Points on a hilly landscape, in no order, each with its height.
A ball rolls from a point to the lowest of its 2 nearest points, and stops where none of them is lower. Distance is the straight distance between rows; heights are no part of it.
zef (h 5.53): [-42  16  45 -39  11  23  53 -11  37 -34 -14 -37  29 -14 -15   7  -7   2
 -34  16  -6 -41  15 -62]
zovu (h 5.06): [-40  57   8  31  21  -4 -15  31  25  -1 -12  -4  11 -20  19   9  10  12
  33 -47  32 -73 -32 -36]
fivub (h 5.03): [ -6 -12   0 -23  -9  23   4 -37  -1 -20 -24 -14 -19 -39 -31  -4  -6 -39
 -30   7 -15  38  28  51]
Navar (h 2.14): [ 49  -7  23  19 -39 -27  51   9  48  19  60  33  24  33  13  28 -27  27
 -11  15  14  10  -5 -14]
Belar (h 5.43): [ 54  57  15   7   4 -20 -20 -32  24 -16  12  36  51 -28 -16  63 -53  11
 -28 -30  10  -8  15  15]
mava (h 7.65): [ 16  35   3  29  -9  37  16 -32  12 -57  -4  36 -41 -46  33  27 -29 -22
  25 -14  -3  23 -27  30]
Miri (h 3.54): [  0  41 -18 -17   1  45  10 -22   5 -37 -33  20  -1  13 -20 -16 -44  13
  -4 -24  -8 -11 -54 -26]
pura (h 5.05): [ 16   0 -38 -28 -49   2 -19  19 -14 -10   5 -20   5  47  -7 -41 -14   5
  12  -8  53 -27 -49 -26]
rin (h 6.03): [ -8   9 -14  -5 -61 -23 -16  31 -14  -5  29 -28 -34  40  -1  29 -19 -14
  -2   6  44 -23  36  -2]
Guvon (h 7.57): [ 42  36 -16 -15 -64 -27 -21  18 -19  32  10 -19  -8   2 -40 -51 -17  13
 -14 -14 -20  18 -21  34]
rami (h 4.07): [-21  15  10  17  84   9   4  -7  -9  11 -60  26  37 -33 -22 -14  19  -4
 -34   0 -42  24  18   2]
Mebed (h 7.47): [ 44  54  19  20 -30   5  13   5  13 -12  14  29 -30 -36  21  15 -27   3
  41 -38 -18  26 -32  -9]
pez (h 5.77): [-43  -7 -52 -19 -30  35  12 -15 -56   7 -27   9 -20   5   5 -17 -16  -6
 -75  -2  24 -23  15 -17]
tuk (h 4.21): [-16 -56 -17  -7 -31 -23  13  30   5  20  18 -25  -7  36 -19 -58  -9  13
 -16  14  20 -28  26 -16]
kom (h 6.96): [ 22 -24  -5  13  31 -55   3  14 -23 -19   2   5 -52 -38  18   5  20  40
  27  -2   3  19  25 -26]
laf (h 4.25): [-62 -35   5 -11   3  37 -31  12  24  22 -46   2 -29  49 -21  -1  -4  20
   8 -33  -2 -15 -15   4]
detud (h 6.51): [-24 -29 -29  35 -17  29 -31   2 -65  44  11  -8 -29   0  -7 -25  24 -24
 -12   0 -23  54   2  59]
lubop (h 5.02): [ 76  -4  -4 -13   9 -22  26 -18  30 -49  12  17  -7 -27   2   2 -13  30
  17  25  12  48  -2  -2]
lafa (h 7.13): [ -1 -14  12   3  35 -28 -16   5  -4 -12  11  -3 -33 -19  35  28  28  17
  44  26  22  39  -3  -8]
neze (h 4.28): [ 24  35 -18  20  -3   2  24  -5  11 -26  17  20  24  -6  27  -2 -13  33
   6 -24  64 -61 -44 -50]
gutam (h 3.67): [ -1 -42  -2  16  22 -51  -1  33  -5  31  23   4  14  45 -39 -33 -20  30
 -33   6  -1 -14  39  -5]
Kose (h 5.04): [ 42  31  29 -10  14 -15  15 -31  27  -8   5  13  64 -30 -36  30 -22   0
 -52   2 -13   7  22   9]
zozub (h 3.25): [ 30   0  14 -42  45 -43 -29   1  39 -23 -40  16   6 -19 -37   7 -23  53
  27 -24  -6  30   2  12]
zedo (h 2.62): [ 48 -25  42   5   6   2  33  -9  56  -7  35  41  25  15  34  55 -28  34
   0  12 -18  38   5   6]
dobok (h 4.97): [-20  -5  12 -51 -56  32  -4 -24  -8 -40   5 -60 -33 -24   1  24   6 -39
 -29  44  24  18  21  -7]
lof (h 7.28): [-13 -11 -21  -3  21  52   3 -66   3 -43 -24  34 -28 -16  22  12   5 -11
  20 -15 -70 -13  -6   0]
giv (h 3.66): [ 11  41   1  27   6  -7  33   4  -2 -40   5  11  -8 -30  29  10 -11  45
 -16  15  50 -16 -29 -66]
tem (h 4.44): [-30  21  46  34 -19 -23 -16  21  10  10  40   5   8  31  26  78 -20 -24
   3   4   8 -20  37  15]
mun (h 7.23): [ 25  16  18 -12  24 -28  -2 -17 -33  -4  31  -2   9  36   3  48   3   9
  -1  28 -71  -9  19 -68]
Vomal (h 2.16): [ 11  19   5  10  47  10  15  -8 -14 -44  11  14  11  12 -47 -34 -53 -34
   8  -6 -29   1   7   1]
sez (h 6.94): [ -7 -28  -8  -8 -34   0 -14  35 -24   9  -2 -30 -80 -27 -25 -43   3  35
  17 -42 -10  49 -25  14]
tad (h 5.96): [-37  -2 -26  41  28   5  18  14  -3   1 -50  -3 -26 -61  -9 -40  12  -5
 -11 -33  15  34   0  35]
Fede (h 1.96): [ 18  -8   5  28 -63 -13   9  23  36  11  53 -17  33  44   4 -20 -15 -36
  12  11  42 -33  19  36]
zom (h 5.27): [  3 -29 -13   2 -10 -39 -57  25 -49  27  27  -7 -37  35 -16  -2   8  -9
  36  -5 -24   4  45  36]
Salo (h 2.42): [ 27  -5  12  25 -10  43   7  -6  18  45  17  52  28  39  25  10 -29  -3
   5  -2 -32  29 -41  37]
paze (h 4.18): [  1  20 -31 -38 -10  81  20 -30  -4 -24 -19  16   7  23  29 -23 -17 -15
  -3   9  13   1 -70 -21]
bimab (h 3.98): [ 29   3  -9 -20  22 -34 -39  -5  33  15 -35  22  21 -37  17  39  11  58
  13 -31  16   0 -10  27]
lata (h 7.33): [ 36  -8 -13  32  41 -16 -10   3 -23   9   0  41 -20 -31  45  23  10  32
  15  25   9  65 -21  23]
mol (h 4.43): [  5 -43 -44  19   2 -14 -20   0  12  23  13  16   4  26  20 -25  30 -16
  42  27  45  -1   7  49]
venen (h 4.03): [-61   1  32   6  28  39  17  -8   1  25 -46   3  -3 -37   8  23  26  12
 -40  24   2  10 -17 -33]
nunaz (h 3.00): [  6  20   2 -12  42  17  47 -15 -37 -55  12   0  26  36 -28 -32 -37 -31
 -30  19 -15 -19  20 -56]
katik (h 7.11): [ 29  18  -3  -7  45  30  24 -55 -15 -55 -15  22 -10 -35  19   9   7 -18
  20  17 -61 -14  17 -21]
dalas (h 6.28): [-11 -14   7 -26 -46   5 -17  -7 -27   1  28   0 -51  45  -4  60 -13  15
 -13  13   1 -11  36 -30]
lib (h 4.20): [-10  30 -12  -5  -2 -14  12 -32  -4 -41 -18   7  -8 -24 -29  33 -41   5
 -49 -28  15 -39  32 -23]
Bub (h 5.09): [-39  14  -5  11  24   1 -15 -13 -21 -43  -7   2 -29  -8  43  34   3  -9
  30   2  -1 -63  21 -32]
Zikar (h 6.56): [  1  -4 -41  57  27  28  24 -20 -19 -18 -11  55 -20   4  13 -38 -26  -1
 -10 -19 -14  -4  -3   3]
Fipa (h 4.71): [ -8 -54 -38 -10  20   3  38   4   0 -15   4  12   0  20 -14 -53 -18   1
 -28   0  14 -56  39 -41]
nam (h 6.75): [ 11 -13  -7 -30  43  -4 -13 -43  -3  28 -20   5  24 -37  25   7  59 -44
  28  31 -54  -1   7   5]
vubog (h 3.82): [-31  18  31 -11  17 -39 -13  15   7   3 -20 -35   9 -22 -41  14  -3  30
 -42  14  39  22  15 -25]
pud (h 3.60): [ 19  13  -9 -13 -77  45 -21  -4  18  53 -10   7 -10   7  10  -1  25   0
  23  -6 -23  41 -50  45]
lovuf (h 5.00): [ -9  46 -27 -25 -22   8 -31  -6 -25  12 -38 -19  -2   6 -57 -14 -26  -9
 -35 -29 -32 -12  -8  -6]
Mab (h 1.51): [-46 -51   7 -19  -3  49  -1 -19  35  29 -36   1 -12 -17  12   6  63  -8
  27  13 -28  13 -17  15]
feg (h 4.23): [  2 -49 -58 -22 -70  52   5 -40 -25 -38   7  -6 -61 -16  13  11  15 -17
 -19   0   7  13  23  24]
sebe (h 4.08): [ 37  -1  22  15  13 -25  63 -21  21 -27  53 -28  83  35 -20   1   4 -34
 -12  31 -19 -20  22  -9]
Sev (h 5.35): [ 10 -48  37  -5 -25   9  -6  23  60  24  26   7   7  22  18   9   2 -15
  58 -11 -27   0  14  54]
fal (h 6.91): [  7  -7  13 -27  59  26  15 -55  29 -25 -35  10  27 -32  15  12  46 -20
  16  41 -36 -13   6 -23]
gan (h 6.71): [ 27 -40 -34   4   2 -28 -16  27 -38  26  -9  10 -62 -23  -3 -32  12  42
   6 -18   7  34  -2   5]
Disa (h 6.32): [-34   2 -15  18 -37  38 -10 -18 -48  40   2  -5 -11   3  -1 -10  14 -40
 -44  28 -11  31  -8  26]
kezut (h 5.58): [ -2 -23 -12   6  12  -8 -10  -7  40  32  -1  -8  72  -1 -36 -46   7 -29
  -9   7  33 -35   4  45]
vefuv (h 4.78): [-22 -68 -35   8  31  14 -44 -10 -34  25  12   7 -28  40  24   3  38 -16
  28  39  14   9   8  15]
peres (h 6.01): [ 36  48 -18  22  13  -6 -25 -31  11  46 -10  24  74 -14   2  17  -4 -12
 -30  -5   8  13 -29  39]
sede (h 4.85): [ 11 -23  40 -29 -19 -41  11   0  33  21  33 -36  35  18  31  47  59   4
  45  16 -28 -17   5 -18]
bisuv (h 3.05): [ 28   9  -6  20 -61  22 -20  15   7  65   8  31  14  20   9   0 -27  -3
   0 -10 -34  33 -29  72]
mufe (h 3.27): [ -8  -4 -27   5 -69  53 -17  12 -14  10   5 -15 -26  59  -4 -37  -5 -31
  11 -12   8 -18 -10  47]
Moz (h 1.53): [-20 -14 -25 -22 -58  31  21   4   9 -22 -17  13 -53  13  -9  -6 -34  48
 -41 -19  32  -5 -27 -47]
Tubom (h 1.54): [ 37  26  31  33  31 -47  48  16  -5 -14  11 -24  44 -20  -8  10  32  40
 -34  17   1   0  17 -56]
pago (h 6.78): [  9 -24 -35  24  56  27  10 -26   9   8  -9  67  14  41  17 -12  -2  13
   1   3 -29 -37 -17 -23]
Rer (h 4.40): [-49  12  36  16  16   1   5  16  12  39 -11  -6  10 -12  23  35  39  18
   1  33  18  21 -29 -37]
zirog (h 3.68): [  0  43  22  -7 -31 -53 -39  46  34  23   9 -42  14  33 -25  25  -4  29
  24 -38  31 -11 -23 -12]
Vebos (h 7.32): [ 34  53  26  17 -36 -19  32   9  20  10   4  -1 -21 -58  14   0  14  -1
   8 -18   1  37 -28  -7]
fuzoz (h 6.21): [ -9 -14  33  24  70  20  38   1  11 -39 -12  18  11  14  -8 -14  -2  23
  -5  38   9  13  -3 -61]
lapup (h 6.07): [ 20  19 -12  10 -45 -21 -12  17   2 -13  10  34 -44  -5  27  71 -29  16
   3 -32  11 -22  32  29]
fike (h 3.80): [-31 -30 -11 -41 -13  24 -17   2  22  -9  -1   2 -15  59 -16 -11  -9  -6
  43 -14  -7 -48   0 -22]
ruf (h 2.68): [-11  36 -13 -13 -37  19  -1  13  -7 -40 -18  -4 -36  13 -26  -6 -50  27
 -19 -46  29   5 -36 -28]
pavon (h 6.25): [-10   5 -36  57 -10 -17  -4  15 -24  31 -15  27 -14 -31   9 -23   0  -1
 -31 -21  30  26  16  46]
zuzo (h 2.18): [-25 -26  16 -16  -6  33  -1 -34  16   9   7   3 -16  -8  26  44  32 -25
  10  34 -15  15   8  17]
buz (h 4.81): [-65 -32  33 -18  22  -9   3  28 -25  24   8 -50  14  43 -21 -25  14 -19
 -22  18  -3 -24  15 -50]
rifa (h 1.02): [ 44   9   7  25 -49 -21  23   6  35   6  61 -15  38  22 -12  -2 -18   4
 -14   9  36  -7 -12   3]
gab (h 6.60): [ 31   1 -29  -9   4  -1  17 -19  -2  17   7  -5  26 -26  10 -34  40 -51
  33  14 -22   6 -17  12]
kune (h 3.62): [ 16   9   3  -2  13  -2  39 -17  -6 -19  41 -10  61  48 -30 -33 -26 -36
 -30  38   0 -29  13 -26]
puli (h 5.46): [  9 -36   2 -25  -9 -61 -47  18 -27  45  12 -14  -5   2  -1  21  12  -6
  -2  -1 -34   4  58  40]
rufi (h 2.63): [-21   5 -45  -9   6  16 -40 -19 -35 -12 -36   7 -35   6  -3   3  -2   7
  14  -5  14  14 -19  13]
zugor (h 6.86): [ 42  11  25 -26  44 -47  19  -4  -1 -19   4  10  14 -39  23  36  -3  20
 -14  -2 -61  -9  49 -12]
kizu (h 4.77): [-15  24  23  32  21 -28  -7  -6  -3  -9  27   5   5  -7  49  61   8  -5
   5  21 -13 -49  37 -13]
Zil (h 6.29): [ 38  52  13 -15 -27 -19 -43   8  -6  -9   5  24 -16   3  20  67 -23  -7
  23 -52 -18   3  26  39]
Bak (h 4.67): [-14 -40 -18 -39 -45  35 -14 -24 -30 -27   1 -38 -49 -23 -21  -5  15 -20
 -10  40   5  38  14  33]
Buva (h 3.46): [-17 -29 -52   2 -42  58 -25 -15 -22 -12 -13 -16 -43  31   9 -40   1  -1
  14   1  37  17 -20  40]
kunuv (h 4.68): [  7  -4 -38   5 -38 -15   8  35 -25  -8  17 -13  -8  19 -11 -59 -35   2
 -21 -10  52 -38 -12 -21]
Gonu (h 5.83): [-28 -18   9  38   6   8  25   0  64  14  -3  11  42 -16   1 -14  -8 -19
 -10   0  42 -29   9  33]
niv (h 6.84): [-25 -23  16   3 -32  37  -5  12  -4  26 -26  -1 -35  -9 -20 -36 -15  16
 -13 -51 -59  48  -1  78]
zogi (h 5.68): [ 24 -36 -28 -19 -12 -72  -7  14  -7  59  15  -7  25   4   6   2  32  10
  -3  11 -16 -14  39   9]
gefip (h 6.64): [-24 -38  -3  17 -32  41 -39   5 -46   7  17   0 -60  -7 -20   1  18 -14
 -10 -40 -60  50  10  69]
nog (h 1.63): [ 25 -36  45  22  15  35  16   5  18  23  35  53   7  17  22  25 -35   4
  -3   9 -57  48  -1  27]
vup (h 5.57): [ 12 -41  22  -3 -61  11 -20  28  13  24  31 -16 -28   8  -4  -8   9  -8
  32   4 -11  17  33  75]
Zofav (h 5.93): [  1 -12 -23   7  16 -63   4   6  -4  22  21 -32  37 -24  15   5  51 -11
  -4  32  39 -26  33  -5]
tagur (h 6.17): [ -8 -10 -26  -7   7 -19  20 -28  16 -16  -1 -21  29 -36   6  -1  25 -21
 -37  36  59 -42  32  -4]
Tuz (h 6.48): [  8  29  11 -43 -61  -3 -24 -12 -31 -29   8 -18 -66  -5 -10  61  -8 -10
  -8 -20 -17  -1  27 -22]
Pob (h 4.75): [-11  73  12  29  23   0   0   7   1 -28  10  -9  48  10  25   2 -14   0
  24 -30  35 -76 -43 -63]
beki (h 2.77): [-44   9  30  21 -14  59   1 -22   4 -18 -14  -3 -47 -36  34  43  35 -37
  11  -5 -22 -10  -6   1]
Bagod (h 4.01): [  4  23  15  21 -67  31  -2  24   2  51  18   6 -43   8  27  12  30 -19
  44 -17 -10  28 -45   5]
Kap (h 6.49): [ -4 -38 -35  37 -12 -18  -3  23 -22  29  -1  28 -60 -18  15  -1  -7  38
 -29 -15  26  33  27  32]
gipaf (h 5.37): [-24   0  49 -23  -5  11  11 -10  48  -2 -36 -16 -10 -64 -14   9  11 -28
  -3 -24 -31  29  23  61]
Zabu (h 5.73): [ 46  56  10   7  -2 -25 -29 -10  25  27  14  20  63 -32  29  74  -8   6
 -31 -16  18  -7  -5  30]
paliz (h 2.17): [  1 -24  11   6  21  -6  15  12  -5 -46  11 -31 -13   8 -35 -63 -25  19
   6  25  33  21   4 -10]
Fuvo (h 6.85): [  0  15 -24 -29 -27  21 -34  19 -12 -57 -10 -27 -73  14   8   8  -6   0
  66 -39  29  -5 -24  -2]
vurag (h 5.36): [-30 -10 -10 -10  -4   8 -12  -1  12  20   1 -45  44  35 -30 -47 -12 -44
  -9  33  27 -26   0  21]
Zunep (h 6.65): [  1  26  -6 -34 -55  22 -22  -8 -26 -39  14 -28 -65 -15  19  43  20 -29
  40 -27  -9 -29  -8 -21]
Fotem (h 2.84): [ 10 -15   4  15  27 -49  39  12 -19   8  21   5  37  31 -15  -4  10  43
 -39  23  10 -24  34 -61]
pamu (h 4.65): [-78   2 -10  25  16  37 -25   8  16   8 -67   6 -15   9 -10 -28   5 -15
  25 -59 -12   1 -32  35]
Nol (h 3.19): [  3  12  17 -23 -25 -31 -50  43  13  18   0 -48  -6  38 -38 -20  11  23
  53  -5   2   3 -28   6]
bunus (h 4.82): [-33  42 -17 -59 -33  27 -18   4 -56   5 -19 -19   9  27 -20 -35 -14 -26
 -23 -28 -13 -37 -27 -37]
pep (h 5.08): [ 11 -20 -15   2  18 -10 -50  10 -37  -6  37  -7 -27  50  -5   2  -1 -18
  50  19  -4   9   7  13]
madis (h 4.09): [-12  57  41  15 -17 -43 -28  16  23  21  22 -11  39  21   8  61  -6  -6
  12 -44  18 -32  -3  -1]
ked (h 5.65): [-32  19  16  19  26  26  17  -4  43  -6 -61  14   0 -74 -10 -13   3 -11
  -4 -59 -31  16  -7  31]
lag (h 4.87): [-16   0  -9  30   6   2 -20  26  31  17 -32  21 -11  -7   3 -15   7  -6
  51 -58   4 -13 -14  42]
Livik (h 2.30): [-37  -6   8 -13  16  40  21 -23  17  32 -52 -11  11 -15 -23 -33  39 -32
 -14  -5 -50   6 -19   5]
Naro (h 6.04): [-47 -11  28  32   3  -7  20  23  40   1  -4 -26   7 -38   9 -10  20 -32
  11  -4  44  -5   6  15]
pima (h 7.50): [ -4  23  16  19  45 -30 -12   7 -14   2  40  -6  35  78  -4  14 -11 -14
  43   0 -31 -41  -7 -24]
Zonaf (h 1.23): [ 31 -38  26 -11  -4 -38   9  34  36  21   4 -21  -2  -3 -26 -47  -4  60
   4  11 -11  49  -3  11]
let (h 3.51): [-58  14  -1  19  72  53   8 -25 -31 -20 -62  19  12 -26   5  -1  22  -8
 -30  11 -23   3  -5 -25]
Fum (h 2.74): [-15 -23 -17   5 -17   9  37   3   5 -29 -11  20 -51 -13  30   1  -9  45
 -14   5  47 -14  -7 -54]
nuna (h 7.53): [ 41 -10  16  16  44 -10  10   3   5  14 -21  50  13 -33  23  32  -6  62
 -29  14   9  56 -10   8]
Sif (h 2.47): [  2 -24  23 -29  14 -33 -32  11  34 -12 -13 -16  -6  23 -47  -9 -14  47
  32  -4   4  19  -3  11]
doto (h 6.44): [ 13  34 -25  11   1  -6  -6   3  15  38 -24   5  38 -28  -1 -40  35 -42
  26  -9  17   3 -51  16]
zuz (h 6.52): [  5 -18  15  26  48  32  31  -2  32  16   1  45  38  46 -20 -25 -19  14
   3  21 -10   0 -20 -32]
furud (h 6.37): [-29 -31 -23  -3  19   9  19 -40  11  -1 -35 -10  11 -40  20 -18  35 -50
 -13  31  16 -26  32  15]
didir (h 3.93): [ 48 -16  10  19  21 -31  -5  15  17  23  25   3  48  -1   1 -29 -13  -1
   7  28  17  39 -13  52]
fak (h 4.53): [  4 -12  49  -6  -8 -44  29   1  37 -10  50 -43  61  37   4  48  16  -7
   9  35   1  -9  18   0]
Vovi (h 4.49): [ 87 -20 -17  12  23 -24  24  -5  13 -14  12  24  35 -12 -12 -18 -17  29
   3  44  27  51   5  26]
guz (h 4.54): [-32 -21   0  -7  26  19   6   7 -51  37  11 -28  31  51  -4 -41  34 -13
 -15  35 -11 -10 -29 -50]
dedun (h 2.91): [-49  -9 -27  -6  30  66  17 -29 -33  -1 -45   6  -4 -10 -10 -41  25 -41
 -20  -3 -55 -10  -1 -22]
zafu (h 5.47): [-42 -34 -58 -45  -4  28   3  -8 -44  -6 -43  10 -36   1   0 -27   2  20
 -37 -15  14 -35  -1 -48]
lup (h 3.48): [ 34   4  18  22  -3 -45  -6  21 -22  31  33  -3  11 -15   7 -11  -2  -2
  -2   7  -8  43   2  24]
kega (h 4.51): [-20  30   5 -24 -13   9 -13  14 -45  11  11 -21 -11  34   9   4  -3  -9
  10 -14 -14 -17 -32 -66]
vazis (h 2.76): [ 15  31  40  43  32 -62  28  41 -17  12  32  -6  13 -21   2  30   1  26
 -19 -13  -3  22  21 -14]
danot (h 3.61): [ -4  48  12 -22  18 -15 -16 -12   0 -20 -11 -14  28  -7 -31  29 -17  28
 -43  -3  34  -9  -3 -44]
neb (h 7.15): [  6  14   0  -3 -40   1  27  17  -6   3   0 -22 -62 -59  -1 -16  22   6
   0 -28   2  40 -26 -28]
meri (h 1.66): [ 21   7 -56  -7  18 -14 -37 -40 -30  -7 -43  31 -16 -17  -1  16   4  32
 -22   7  10  28   1  18]
Seg (h 5.12): [  9 -15  61 -30 -28  -8 -10  16  27   7  37 -32  -3  31   4  40  11 -13
  47  -9 -47  11  12  16]
zinel (h 5.07): [ 42 -18 -16  28  43   2  21 -15 -13 -34  -3  27  12 -20 -24 -36 -36   8
 -30  41  19  40  25  31]
Tidid (h 4.45): [ 11   6  -9  18  15 -30 -18  23  32  35 -39  35  19 -52  14 -15  18  45
  12 -58  21 -16 -28  14]
rakug (h 5.11): [-45 -33  19 -28 -22   9  16  14 -10   5  29 -63  17  25   5 -39  29 -41
 -10  57  24 -13  15  -5]
tusuk (h 3.26): [ -2 -18   4  11  -4  33  -9  -6  30 -23  17  20   1  72 -17 -31 -48 -18
  52  -3 -11 -14 -16  17]
sol (h 7.08): [ 12  -9   1 -28  42   8  31 -32  13  -5 -10  -9  53   3  -1  -9  37  -8
   7  42 -31 -33   3 -61]
gon (h 7.22): [  4 -24  15 -44   8 -20  18 -34  25  33  -8  -3  44  -3 -11  22  42  -5
 -19  29 -42 -32  21 -45]
Tepip (h 1.13): [-11 -16  -2   5  42  13  -8  -4 -21 -41  20 -27  -3  11 -28 -55 -29 -31
  19  39   7  19  -6  35]
bopu (h 7.04): [ -3   3  -1 -30 -38  26 -19  37 -11 -54   3 -55 -49  19 -11 -30 -12   0
  43  -8  55  14 -24  16]
Zenid (h 6.67): [ 58  14  21 -27  34 -59 -22   7  16 -10  18   4  32 -36  22  37 -11   2
  16 -13 -34   4  29  23]
muvo (h 2.86): [  7  50 -33   4  45  -2 -28 -38 -11  -6 -31  27  35   3 -29  22 -13  23
 -39  14   8   4  -6 -22]
Kol (h 7.63): [ 10  25  28  43  37 -19   8  15  11  -2  53  18  38  35  17   0 -19 -31
  56   3 -12   9 -13  13]
Pozo (h 4.55): [ 20  12  37   8  78 -10  15  -5  15   4 -22  19  67 -51 -11   6   5  -5
 -29  -2 -22  20  17  20]
guza (h 4.66): [ -6  27  -5 -12  -5 -16 -22 -10   0   6 -25   9   7 -17 -27  10 -25  -7
 -25 -48 -25 -15  18  21]
zez (h 6.27): [ 24  72   3  17  33  -9 -16 -20   4  14 -15  18  43 -34   4  10  22 -29
  33  -4   9   1 -56  13]
noso (h 4.10): [ -3  17   1  -2  22   2  35  21 -22   8  15  -6  14  29  25 -29  21  12
   5  14   9 -27 -39 -77]
puti (h 5.10): [-38 -44 -39 -12  50   4  24  12 -37 -21 -16   9 -19  -5   9 -42   2  16
 -21  -6  20 -64  23 -64]
zubek (h 6.26): [-33 -19 -27  30  15  38  29  -8 -14 -30 -29  20 -35 -30 -12 -36 -18   7
 -35 -17  -5  35   2  15]
favi (h 4.05): [ 20 -36 -54   9 -23   5   5  -5 -12   4  12  -3 -32   6  11 -45  14  -9
  15  27  39   5 -12  32]
Mada (h 5.22): [-22   0  16 -68 -27  20  21 -30   3 -42  -6 -49  -1 -16 -22   4  -9 -37
 -39  26  11 -16   6 -39]
Luve (h 5.79): [  7  -8  20  14 -65 -21  -6  32  14   9  22  -9 -35   4   8  23 -21 -11
  11 -22  18   0  47  52]
Sorit (h 3.59): [ 13 -13 -16  40  36 -27  30  20 -14  17  29  15  18  30  26 -13  30  21
   5  23   9 -35   2 -64]
silab (h 2.51): [ 35 -27  14 -12  11  -8  16  31  25  34 -11  28   4 -21  -7 -21  17  61
   7 -34 -33  41 -17 -16]
lil (h 7.06): [  8  14   8 -18  34 -37   9 -20 -32  -4   7  13   9 -14  -6  49   8   2
 -30   7 -69 -49  60 -50]
napi (h 2.69): [ -5 -20  -9  11 -48  40  17   7  15 -13  39  -3  -7  39   4 -34 -39 -46
  21  10  11 -29  -5  22]
dolil (h 7.21): [  9  34   5   2 -62  35 -22  15 -19 -39  11 -53 -43  -6 -16 -27 -21 -32
  24  -2  24  38 -39  42]
vep (h 7.39): [  9  24   0  -6 -69   3 -23  17  -7  28 -12 -49 -32 -16 -31 -52   7 -26
   7  -9   1  24  -4  53]
fonuz (h 6.50): [ 56  16  10 -45 -10 -39 -41  16  24  -3  14  18  23  -4  43  64 -15  12
  28 -43 -25 -15  29  44]
lok (h 7.73): [ 26 -32  35 -29  30 -32  -7   6   8  25  -8  21  -2 -27  27  57   0  67
 -26  22 -14  60  17  -5]
pem (h 5.33): [-63  43  -4  20  28   1 -46  25 -21 -39 -37 -14 -15 -10  29  16  -2 -17
  36 -32  45 -63  -7  -4]
vamu (h 7.38): [ -8  30  -7   0  50 -20 -19  -6 -39  -4  16  25  30  67  -2  30  -7   0
   3  17 -25 -47   8 -59]
gasut (h 4.35): [-16  10  28  34 -12  18  -6  19  -2  48  11   9  -4   7  47  35  37  -5
  31  14  21  33 -44  -3]
gud (h 3.13): [ -5 -18  28   2  -7 -31  22  10  20 -24  23 -27 -16   6 -34   2 -32  34
 -34  24  40  21  20 -10]
moba (h 5.86): [-34  -8  45 -22  58   9  43  -4  10 -59 -16 -24  11 -19  19  16   8  26
 -11  42  11 -19  14 -72]
Ribok (h 6.06): [-31   2 -64   6 -65  40   8 -24 -35  35 -33   8 -10   2  -3 -24   0  -1
 -76 -13  -6  14   1   9]

Call two points neighbours if one is among the 2 nearest of the other. Go from one point of each pair to the other, from neighbour to neighbour, staying as low as possible. Name the highest point that can't be avoided.
napi and Mab => Rer
rifa and Vovi => lovuf
Zonaf and nog => lag
nog and rifa => zedo
napi and Tepip => vubog
meri and rifa => Buva

For each start below, name the point where the ball stops.
Mebed => tad
nuna => tad
pago => napi
ked => napi
gefip => Tubom
Gonu => Tubom
Zunep => Tepip
lapup => Tepip
